Each row is a point on a landscape with many valleys, with its height.
A ball rolls from a point to the lowest of its 2 nearest points, and stops where none of them is lower. Distance is the straight distance between rows; heights are no part of it.
rig: [ -8  59   6  16   3 -10 -12  69  -5 -43 -18 -12 -26  15  36 -12  11  21
  49 -48  30]  height 416
sodon: [-58 -14  19   2 -21  10 -39  -8 -14  33 -13  -5 -38 -86  -1  28   3 -11
  25  -4 -72]  height 493
gad: [ -8  27  22 -22  29  77   7 -13 -38  21 -15 -28  -6 -17   0  16   4   2
  27  18  29]  height 227
gusaf: [-36  -3   5  13  37  -4  10  10  12  70 -35 -58  24 -28  -7  -7  39   2
 -29 -22 -90]  height 730
lage: [-21   7  41  56  30 -23  -7 -39  -9 -41  24  33  -2 -22  19   0 -52  23
  19 -33  -8]  height 381
letiz: [-19  20  28  36   9  37  48 -55  -8  52  39  38  10 -39  27   6   9  -1
 -34  -8 -45]  height 459
nomo: [-23  44  30  18  31  40 -33 -52 -15  10  -6 -48   5 -13  16 -24  23  22
  18  -5  14]  height 306
labe: [ 43 -77 -16 -35  23  13  26  -4 -33   9 -12 -10 -42  -3  26  24 -50   7
  -2 -19  49]  height 91
pifam: [-45  47  22  23 -25  28 -36 -12  -9  19  60  81  21 -56 -26  34  -5  12
 -13  51 -67]  height 151
badu: [  9  35  25 -10 -33 -39   2   2  -8 -88  74  47   0  54  -6  -6  48 -23
  -7  18  22]  height 435
Zeruz: [-31   0   5  26  48 -18  -7 -13 -39 -52   7 -23 -22  11  16 -16 -51   2
  64 -38 -26]  height 245
leni: [  6  57  37 -20  21  26   9   2   5  14 -54  -7  17  30 -54  21  -3 -39
  12  50  13]  height 342
zage: [-32  24  63 -22 -21  -3 -25 -29 -32 -73 -22   6 -46  14  28   5  32 -14
  12 -16  23]  height 398
noz: [  4   9   4 -41 -32 -50 -48 -38   2 -24 -53   0   8   1  -7 -22 -16  22
 -19 -10   4]  height 379
Dit: [-48 -20   8 -19  -4  18 -50 -27 -13  11 -25 -69 -47 -50  25   3  27  -1
  22 -26 -18]  height 578
zik: [-29  55  41   5  -6  39   3 -34   3 -29  30   5  26   4 -17   3  39 -29
   0  26 -41]  height 485
Sok: [ 43  21  18 -29  46  51   3  -4 -28 -24 -28  47   2   1  -5  12 -22  -9
   6 -40  36]  height 195
Kep: [ 52 -50  26   5  17 -31  -4  30 103 -15  -3  -3  -1   6 -23  28 -11 -41
 -28  -3  43]  height 589
Sof: [ -1 -17  20  11 -55 -38  50 -26   6  34  15  23  23  44 -74 -39   9 -18
  -5  46  10]  height 549
fesa: [-17   1 -10 -28   4  19 -14 -10 -86 -41 -12  30 -45  35  42   0  80 -12
 -34 -33  37]  height 322
kag: [-27  -4 -19  22 -31 -23 -38 -32  28 -15  -2  10  20 -30 -60   6  21 -16
  22  56 -12]  height 129
kisom: [ 12 -20  27 -28  10   8 -27  64  63  56 -18 -19 -24 -30 -18  -5 -65  27
 -26 -26  -2]  height 538
Kem: [-13  43  -2  24  22   5  21  46  -6  36 -41  -2  55 -30  -5 -29   1  25
 -13 -31 -99]  height 678
Zem: [-38   5 -47 -31  17  -1 -17 -11 -82 -28  30   3   5  26  52 -18  58  12
 -59 -15 -11]  height 348
lige: [ 37 -15 -20 -14  16 -15  30   6  23  36 -55   7  82  16 -52 -28 -30  26
 -59  -6 -22]  height 374
nibuk: [ 11 -36 -69 -23  11 -37  -2   7  -9  17 -24 -21  59  12 -19 -27 -47  34
 -39  19 -18]  height 308
Pozis: [-40  38  22 -18  27  54 -23 -23 -58 -22   3  22  14 -38  13  17 -11  16
  11   5 -29]  height 141
feto: [ 44 -65 -18 -37  -3   9 -37  31   3 -48   8  36   1 -21  36  37  26  15
 -66 -14  26]  height 553
Siga: [ 30   4  29  21   7   2  -5  -5  -8  27 -18  21  11  10 -45  19  33 -20
   8  30  21]  height 378
faden: [ 58 -51  -8 -57 -25  23  39   1  43  22  32  57 -12  14   8  20   9 -26
   2 -20  37]  height 54
lan: [-12  74 -17  23  44   1  35  37 -24  49 -38 -31  27  23  -5 -19   7 -12
  10 -19 -58]  height 634
gogit: [  5   8  -8 -10  13  -7  18  42 -54 -32  98  15 -17  48  39  -6  21  44
 -36  -9  11]  height 428
vogel: [  5 -44  16  13  -4  31  37   6  26 -62  -7  33 -11 -54  13  18   4  12
  46 -28   2]  height 126
Lupo: [-41  12 -14 -17  -4  -6 -41  18   5  53 -65 -89  -9 -36  12  -3  28  -1
  14 -23 -56]  height 640
lof: [-12 -52  34   1  -9  32  34  -1 -40  43  -1  -5 -35 -21 -25  51 -47   5
  43  64  36]  height 330
miz: [ 26   6 -34 -38 -21  29  48 -21  43 -34 -15  -3  55  37 -24   3  -5 -27
  -2  15  25]  height 228
takod: [ 10 -23   8   0   8  10  -4 -17 -25  -6 -63 -66  29   1  37   9  48   0
 -51 -16  13]  height 442
regi: [ -4  49  20   2 -33 -16  40 -21 -37  36  24  43   2   7  54 -42  17 -11
  -4 -38 -61]  height 256
tidet: [  1 -64   6  22  26  10  23  -6 -62  27 -29 -18 -38 -20  12  18 -42   5
  35  -2  11]  height 231
vumes: [-23   3   0 -52 -39 -38 -64  -3  36   4 -56 -52 -14 -28  26 -30 -34  23
   2 -47  -4]  height 424
noke: [-13  18  -2   6  66  28   1  17 -39 -61 -22  28   1 -12   5  18 -25  -7
  66 -40  17]  height 63
Zurub: [-26 -21 -17  21 -11 -76  14  -8  48  36  12  -9  -1   7 -63 -25 -33   2
  11  22 -41]  height 704
kupuz: [-20   3  -8  12 -45 -16  42 -23 -10  30 -24  11  15   3  16 -56  17  25
  10 -44 -30]  height 31
nilos: [-24  14  53  -8 -29 -48 -11   4 -17 -87  31  20 -22  49  33  16  -6 -29
  10   6  -3]  height 419
tabuz: [-20  50  54  32  -6  44  -1 -17  21  44  78  82   9 -35  38  12 -12  20
 -38  11 -64]  height 294
Lev: [-29  21  -9 -16 -31  42  14 -50 -29 -21  68 -29  11  20   5  -1  35   1
 -14  42  -2]  height 508
rima: [-13  25  27  30   4 -18  -4 -20  12 -73  57  42  34  -2 -11   6  25 -11
  -8  14 -22]  height 458
Pumu: [ 28   6  17  16  -5  -4 -46  -3   1  23 -48 -20  10 -24  10 -16  45  27
 -54 -43   7]  height 484
Boze: [ 76 -88  -9  -2   5  -5 -19  44   6 -41 -16  17   2  11  55  42 -25   7
 -43   4  73]  height 561
lav: [ 12 -18  11 -43 -46 -20 -68  37  63  58 -55 -40 -52 -28  15  -2 -53  15
 -24 -21  19]  height 475
Vubu: [-16  22  -4 -20 -30 -48 -64 -47 -26 -31  21  29 -22  21   3 -26  -7 -10
   1 -31  20]  height 354
romos: [ -4 -21  32  70  58   6 -11 -40 -39 -21 -17  39  34 -20 -18 -17 -39  37
  20  -2  11]  height 453
liv: [ -3   7  -1 -23 -75   3  17 -48   1  15  51  23   9   6 -39 -17  33   7
  -7  38   0]  height 528
boko: [ 28  10 -35  11  51  -5  13  33  50  19 -45 -77  -7  22  24   0  -3 -17
  -4 -49  23]  height 539
keb: [-13  -1   6  30   3   7  61 -18  11  35   5  18  20 -27 -11 -13 -21  14
   9   2 -45]  height 391
zug: [  3 -11   0  36  24  10  47  32  20 -19 -17 -97 -19  28  44  -4  39 -15
  14 -35  17]  height 487
Fum: [ 35 -10  13 -11  19  -5  57 -15  61  -5 -35 -10  67  53 -37 -19 -29 -12
 -28   8  -1]  height 301
pav: [-12  37 -24 -13 -40   5 -32  18  53  10  -7  -9  -5   1 -65  10  14 -28
  31  81  14]  height 209
Bak: [ 54 -43  -8 -25 -33  16  37  24  55  20  33 102   2 -19   7 -22  30   1
  35 -48  -3]  height 199
somut: [ 27 -23 -60 -58   0 -17 -15  12   1  62 -42 -13  33  31   3   4 -77   7
 -29  27  17]  height 243
kad: [ 19 -31 -39  -1  -9  21  29   1 -62  -1  84  41 -23   4  15  -6  10  18
 -16  15  10]  height 465
Risot: [  6 -17  14  20 -20  42  30 -16 -51  61  43  -6  -3 -16 -44  10 -22  32
   9  62  28]  height 375
vut: [-32   0 -32  -7  64  11 -34   7 -78 -30  76 -26 -32  33  39  -8   9  30
 -38  -8  17]  height 385
nila: [ 15 -54 -24  38  -6  26  56   7 -27  22  80  47   9 -13 -32  12 -22   9
  23  54   1]  height 437
mizis: [ 59 -20 -37 -73 -29  -8  31  25  77   4  20  18 -10  50  20  19   5 -58
 -13  12  41]  height 112
kapep: [ 33 -22   4  17  -5  21  26  -8  16  -6  20  90 -27 -63  23 -18  17  22
  41 -51   9]  height 324
nirig: [-10   4 -21  52  -5 -50  39  17  11  14 -17 -51 -29  37 -52 -13  -6 -39
  52  49  27]  height 593
giva: [ 22 -32 -16 -41   3  40  -1  26  18  53  15 -12 -13 -46 -10  36 -66   5
  -3 -14  -8]  height 623
Sar: [ 23   9  11 -38  20   0   2 -37 -48 -18  -7  13 -12  39   1   9 -19 -31
  15  -8  53]  height 246
Babaz: [ 31 -29  14  22   5 -46 -27  24  73 -10  55  36   4   9 -10  17  15 -23
 -26  -2  -5]  height 609
kes: [-25  34  12  -2   8   3 -21  -9  51  26 -59 -19 -21   6 -93  -5   1 -48
  27  50   8]  height 281
sobo: [ 32 -34 -34 -27  -6   5   4  16  -4  22 -61 -41 -15  21  29  -7 -75 -11
 -19   8  56]  height 180
sigip: [-57   7  42  26 -21  12 -30  19  21  59  35  43 -11 -69 -25   8   8  -6
   6  28 -92]  height 328
ziz: [  2  30 -34  24  61  -3   3  20  12  38 -27 -38   9   3   4 -16   7  -4
  53 -53  -2]  height 586
Fedam: [ 49  -6 -23  28 -23  -5 -41  40  -6  25  -3 -41  23 -26  49   5  66  58
 -64 -16  24]  height 521
Bub: [ 41 -17  -8   8  -8  25 -44  35  -9 -33  30  -4  34   2  44  16  53  36
 -83  15  27]  height 542
fipe: [ -3 -17   1   1 -11 -23 -14  -8 -51   6 -41 -26   7   9   3   9  43 -17
  -4  30  -5]  height 407
pibin: [ 18  33 -19 -72 -40  20  19   7  71   1  24 -17   5  34 -26   2 -15 -33
  -4  16  13]  height 166
fuva: [ 14   0 -36   9  42   5 -10 -33 -44 -20  -3  32 -14  18   8   7  50  -6
   4 -34  27]  height 287
sul: [-22  -5 -40  13  22 -13 -35 -34  14 -71  -9  46  40 -24 -58  25  44 -37
  11  21 -36]  height 34
Dutu: [-77  36  23  11  -4  38 -60 -46 -31 -31   8  72  26 -68 -12  12 -18  12
  18  30 -44]  height 62
fina: [-15 -11 -35  79  35 -24  50  32  54 -16  -1 -43   3  18 -27   4 -36  -6
  36  18   9]  height 626
vara: [ 73 -59   0   8  16 -26  33  40  56 -19 -19 -16  -7  34  54  44 -23 -37
 -34 -13  39]  height 573
Geg: [ 25  -7  -4  41 -18 -55  19  -1  28  33  51  -1 -10   7 -23   6   7   4
 -37   9 -31]  height 650
kamez: [-10  49  13  -9 -49 -24 -21  31 -26 -30  -6 -21 -32  21  41 -32   4  39
  11 -16  -9]  height 372
regid: [ -9  44   4  17  -5   1  10  54  24 -18 -27 -61 -41  30  47   1  22 -29
  51   0  30]  height 447
Ruga: [-30 -24 -58  20  27 -47  27  26  40  21 -12 -30   5  -5 -40  -8 -80  10
  15  47 -13]  height 677
Fupir: [-21  33 -53  -8 -12 -54 -34  -6 -35 -39   8  -8 -25  37  37 -28  36  16
  24 -29  14]  height 331
lave: [-26  31  43   7 -16  36 -36 -26   3 -70  -2 -58 -20 -16   9 -11  17  13
  27  -8  34]  height 367
bunu: [ -4   6  -3   5 -32 -32  51  -1   0  30  -4 -11   0  61 -48 -28 -45   0
  39  48  18]  height 572

Where does a ball stop that starts at each point below?
Kep: sul
Kem: Fupir
takod: sul
kad: noke
Sof: Dutu

Call two points neighbours if one is among the 2 nearest of the other. Go from one point of each pair to the other, from neighbour to neighbour, staying as low as possible. Name the highest point that can't be avoided.
labe / faden: lige
sul / kupuz: letiz
Fupir / noke: giva
noke / faden: kapep
Dutu / sul: rima
